Each row is a point on a landscape with many valleys, with its height.
A ball rolls from a point to the lowest of its 2 nearest points, and stops where none of them is lower. Distance is the straight distance between rows; heights are no part of it.
Q_299 h=496: [153 189 144 114  83  71 139 139 112 137 108 172 135 135 120 145 111  96
 144 164 173  94  88]
Q_457 h=427: [143  69 135 168 186 202 101  94 207 138 114 111  94  86 140 137 117 149
 104  88 139 156 150]
Q_445 h=532: [ 59 123 143 174 175 168 190 190 225 116 115 179  71 104 115 139 161 119
 153 123 143 174 134]
Q_640 h=58: [ 99  98 100 141 153 150 176 142 156  94 176 151 150 148 142 117 133 128
 161 105 111 146 146]
Q_503 h=631: [146  93 127 121 145 142  92 144  99 137 186 155 165 197 171 138 134 123
 165 123  46 138 134]
Q_597 h=473: [139 196 106  90  63  81 117 124  79 112 101 175 157 134  66 148 124  77
 158  95 137  89  97]
Q_63 h=502: [102 104 141 154 179 148 149 137 196  93 117 125 111 125 131 115 150 141
 112 129 158 138 123]
Q_857 h=514: [186 149 132 113  76 105 101  84  74 157  97 147 139 106 107 135 127  78
 113  97 156  81  70]
Q_775 h=227: [185 105 123 159 140 114  72 139  90 187 124  73 110  73 117 133 104 117
 109 155 119  86 111]
Q_329 h=426: [141 142 119 149 119 162 104 121  85 150 173  95 191 120 148 138 112 137
 145 114  98  81 136]
Q_712 h=651: [ 89 156 119  81 141  75 115 135 177  72  81 118  70 120 111 121 115 147
 109 150 184 159 151]
Q_716 h=217: [138  75 128 140 131 155 128  86 145 126 136 128 102 103 162 131 112 146
 119 142 134 143 138]
Q_887 h=364: [142  58 113 142 183 193  95 120 180 103 112 161 104 106 154 153 118 118
 149  98 120 171 131]
Q_557 h=234: [109 140  99 103 146 112 129 175 106  98 132 169 127 168 132 130  84 108
 151 159  95 166 130]
Q_513 h=513: [102 148 161 104 128  74 137 198 138 125 107 166 109 174 165 132 127 129
 140 159 141 158  98]
Q_535 h=287: [151  82 100 159 150 122  77 180 105 152 153  93 118 106 144 121 118 125
 125 149 119 120 108]
Q_369 h=404: [ 65 138 154 134 134 121 185 132 192  91 110 165  85 116 172 140 141 138
 156 148 159 148 130]
Q_35 h=350: [ 97  92 129  97 155 157 130 138 155 111 118 162 145 167  94 122 138 143
 147  61  92 171 143]
Q_587 h=469: [180 173 144 131  84 106 124  97  86 153  65 139 106  89  70 144 125  89
 102 148 147  80  81]
Q_842 h=837: [188 132 147 120 113 124  92  95 102 189 152  65 138 100 160 135 145 113
 105 121 163  90  98]
Q_274 h=397: [118 146  98 100 105 148 137  68 121  89 172 143 158 177 151 145 129 125
 145 115 126 114 184]
Q_779 h=485: [186 150 125 149 102 140  97 103  98 143 122  37 150  96  95 136 119 133
 120 130 137  66 164]
Q_845 h=548: [191 145 151 133  88  99 121 102 101 127 114 141 148 138 146 147 122  94
 128 138 164  80  77]
Q_49 h=442: [101 182 150 109 102  61 146 142 150 105 109 164 116 146 162 131 117 123
 133 170 193 108  97]
Q_933 h=528: [191 132 108 154 109 153 126  91  87 166 139  72 168 130 117 120 109 142
 103 147 115 111 184]
Q_230 h=646: [137 164 116 104 112 118 114  86  76 193 109 169 176 140 106 151  83 125
 143 164 141  90 128]
Q_677 h=341: [158 129 120  93 127 165 128  45 120 126 177 129 174 176 174 137 107 132
 138  82  81 157 184]
Q_123 h=339: [119 144 145 124  84 113 134 135  66 189 129 117 116 112  95 139 149 118
 120 147 135  78  93]
Q_185 h=734: [ 86 131 132 108 156  86 112 190 148 137 103 109 117 139  98 123 101 152
 136 176 154 138 141]
Q_630 h=623: [126 192 133  74 102 126 106  62  77 153 117 189 166 152 105 143 119 109
 133 132 121  91 101]
Q_110 h=668: [122 166 137 148 113 117 127 147  83 185 109 165 178 132 130 136  97 124
 142 207 128  87  99]
Q_906 h=480: [ 97 117 152 133  99 123 158 118 134  76 104 177 157 185 122 130 131 143
 145 107  89 121 138]
Q_68 h=357: [119 156 131  97  85 109 153 126  96 127 112 105 100 123  86 120 171 107
 102 156 144 109 110]
Q_599 h=72: [153  83 136 149 109  84 158 141 145 102 123  93  61  81 105 120 124 133
 109 126 125 124 118]
Q_860 h=228: [ 41 154 138 115 177 108 158 196 171  91 115 169 114 141 143 103 108 140
 150 122 131 191 114]
Q_80 h=534: [127 139 157 158  88 125 163 116 131  93  94 133 143 157 119 141 132 148
 135 175 106  96 140]
Q_67 h=253: [200 102 114 182 159 168  81 103 139 132 145  82 141  95 194 133  86 143
 105 101 119 162 171]
Q_590 h=255: [ 94 213 129  91  86  82 149  94  99 141  91 155 149  90  80 129 115 138
 132 139 167  92 117]
Q_626 h=121: [118  56 112 128 149 148 120 123 144 147 180 128 112 118 170 134 140 138
 152  45 132 153 142]
Q_296 h=593: [148  82 129 126 136 138 131 155 123 137 170 172 133 169 181 122 155 125
 170 157  74 164 118]
Q_636 h=147: [ 74 111 115 128 174 143 141 189 151  95 138 175 121 150 145 123 117 117
 158 125 101 171 122]
Q_622 h=495: [ 56 130 155 142 174 160 139 155 231 115  93 153  42 126 113 137 174 129
 132 136 182 167 162]
Q_834 h=735: [174 110 132 150 129 143 111 125 124 142 167  53 155 125 159 105 143 126
  98  56 118 150 137]
Q_470 h=557: [ 99  87 128 168 178 204 181 160 193 139 151 165 102 108 121 135 188 112
 160 126 115 179 135]
Q_443 h=285: [115 117 127 129  97 142 114  55 120 117 111 151 107 125 165 144 105 137
  97 127 143 117 137]
Q_544 h=801: [172 109 138 138 124 135  79 117 123 121 142  73 107 107 159 137 145 121
  91 119 157 104 105]
Q_786 h=333: [135 130  96 138 136 112 129 179  89 141 167  97 154 107 119 111 126 117
 126 154 109 119 100]
Q_323 h=156: [192  99 126 167 144 130  75 121 106 182 134  64 134  75 152 118  78 145
  96 110  99 136 152]
Q_991 h=765: [154  92 127 162 157 149  95 117 147 123 164  71 107 108 161 104 149 123
  68  86 151 137 131]
Q_790 h=414: [103 116 144  90 143 133 123 104 149  78 132 178 154 206 120 138 128 127
 159  70  85 142 143]
Q_428 h=843: [147  68 110 168 128 140 136 139 160  95 105 130 123 165 108 130 118 141
 132 128 119 156 183]
Q_651 h=445: [ 98 174  95  80 111 145 144 103  97  71 144 140 140 158 114 132 129 118
 140 138 115 146 150]
Q_812 h=700: [115 120 120  87 141  87 120 138 157 110  97 135 131 150 117 122  85 145
 124 141 149 152 133]
Q_899 h=520: [127 127 145 132 142 122 154 128 145 116 133 120 150 134 146 113 139 142
  95 138 151 124  95]
Q_739 h=203: [145  98  90 143 154 189 117 119 120 119 172 106 153 147 152 113 123 128
 141  82  84 175 174]
Q_533 h=378: [163 147 107 140 122 142 120 146  70 175 183  80 182 104 114 115 142 110
 130 125 125  80 103]
Q_259 h=406: [ 86 178 115  89 109 119 154 152 117  84 118 126 105 140 104 110 159 116
 112 142 132 146 125]
Q_44 h=592: [128 169 117  99 108 174 110  72  58 141 156 135 165 154 130 127 127  99
 108 137 102 109 118]
Q_493 h=562: [142 177 112  74 109 143  94  70  70 136 122 104 162 108 103 120 140 119
 103  94  99 107 105]
Q_802 h=423: [139 210 132 103  85  92 128 123  72 159  66 181 127  98  54 133 132  77
 138 120 149  93  64]
Q_709 h=472: [112 119 131 154 138 155 140 100 124 132 161 133 177 146 158 123 108 156
 128 139 112  98 127]
Q_482 h=6: [152 103 152 153  97  75 182 149 125 146 113 124  87  78 103 122 106 136
 116 174 121 103  97]
Q_483 h=208: [115  99 142  89 163 149 135 109 128 138 180 135 169 152 176 121 136 145
 149  52  96 146 121]
Q_4 h=817: [129  78 127 172 151 149 141 185 192  91 105 155 101 165 120 144 143 126
 158 161 123 163 175]
Q_721 h=374: [117 211 141 106  99  81 130 198  73 168  81 151 126 115  71 133 119  84
 164 159 139 115  90]
Q_646 h=571: [147 158 124 141  81 129 136  85 111 110 109 128 174 159 108 133 127 132
 119 164 141  78 157]
Q_376 h=597: [ 98 109 118 106 140 120 100  85 188  96 107 116  88 124 134 143 123 154
 112 130 184 128 171]
Q_74 h=309: [ 97 176 138 109  92  76 149 136 119 142 107 105  93  99  87 128 118 133
 121 172 169 103 127]
Q_249 h=766: [131 104 125 151 146 111 125 181 120 143 102 118  92 130 108 128 109 153
 124 212 103 156 134]
Q_161 h=375: [ 89 222 169 104  94  52 158 164 146 109  83 123  87 101 144 132 121 132
 153 168 177 118 136]
Q_294 h=706: [219 112 130 176 128 147 110 132 100 170 169  73 176 127 172 103 153 139
 125 102  82 154 139]
Q_963 h=675: [200 120 128 149 135 149  93 141  86 164 182 113 186 161 182 123 128 123
 137 113  47 135 119]
Q_43 h=559: [194 117 101 137 135 149 140 109  98 174 163  77 134 107 145 106 123 125
 101 172 125 147 153]
Q_693 h=291: [126 108 136 122 110 100 119 131 100 187 145  79 138 111 100 120 125 155
 108 107 129  98 130]
Q_781 h=245: [120 100 119 114 126 108 116 108 138 131 127  88 132 105 100 113 133 163
  91  69 139 122 138]
Q_468 h=454: [ 76 115 138 133 169 164 141 124 230 103 105 179  91 146 147 150 152 132
 132 114 183 156 143]
Q_172 h=133: [110  69 131 142 149 111 150 161 158 112 118  93  69 100  76 113 141 146
 110  98 108 153 140]
Q_418 h=274: [127 101  97 135 147 185 123 104 138  80 150 141 158 163 118 119 132 116
 129  44  68 172 152]
Q_106 h=430: [185 172 106 140 118 150  97 110  68 200 150  75 164  92  97 144 127  98
 142 157 161  60 136]
Q_284 h=135: [132  83 107 136 154 168 152 142 141 128 169 101 131 130 132  99 161 133
 124 123 113 168 151]
Q_789 h=359: [ 64 158 136 126 127 139 147 104 153  91 105 157  98 106 150 130 127 146
 108 174 159 122 123]
Q_85 h=549: [ 68 108 145 135 153 108 123 127 216 107 101 126  68 109 107 120 141 159
  90 107 189 126 131]
Q_405 h=290: [164  90 129 147 160 162  87 102 141 102 123 126 137 102 184 134  97 133
 130 117 112 139 111]
Q_595 h=788: [137 117 141 160 137 121 158 197 155 108 101 125  99 130 134 126 143 139
 169 207  98 173 147]
Q_917 h=310: [115 168 123 101 118 102 121 184  86 126 111 151 147 154 111 139 112 110
 167 163 115 126 118]
Q_293 h=575: [ 92  56 109 186 177 177 153 168 178 165 168 135  67  84 126 125 168 136
 134 134 112 164 145]
Q_550 h=204: [ 98 162 136  97  97  79 168  83 123 117 122 153 149 106 116 113 127 143
 109 111 153  96  84]
Q_380 h=191: [103  85 120 139 128 125 149 127 155 106 131 117 109 131  97  99 156 134
  86  55 135 154 134]
Q_632 h=521: [142 167 119  73  91 107 113 107  82  88 110 124 161 114  92 143 130 106
 165  93 110  91  76]
Q_486 h=558: [112 103 158 136 125 107 153 172 124 146 126 170 125 170 165 124 138 142
 155 166 105 147 108]
Q_572 h=282: [143 111 137  73 125 151 114  85  96 134 149 110 166 175 145 127 144 137
 133  74  88 146 144]
Q_254 h=591: [ 53 159 156 134 124  71 115 137 173 103  97 141  53 116 113 120 152 151
  77 126 178  91 122]

Where does a ball stop that starts at each point below?
Q_693 -> Q_482
Q_630 -> Q_802
Q_80 -> Q_640
Q_899 -> Q_323
Q_933 -> Q_323
Q_651 -> Q_626

Call two points neighbours if one is among the 2 nearest of the other. Go from one point of each pair to the other, from neighbour to neighbour, staying as low as possible. Name the highest point that can't be avoided.
Q_626 / Q_550 -> Q_651
Q_716 / Q_323 -> Q_405
Q_482 / Q_550 -> Q_74
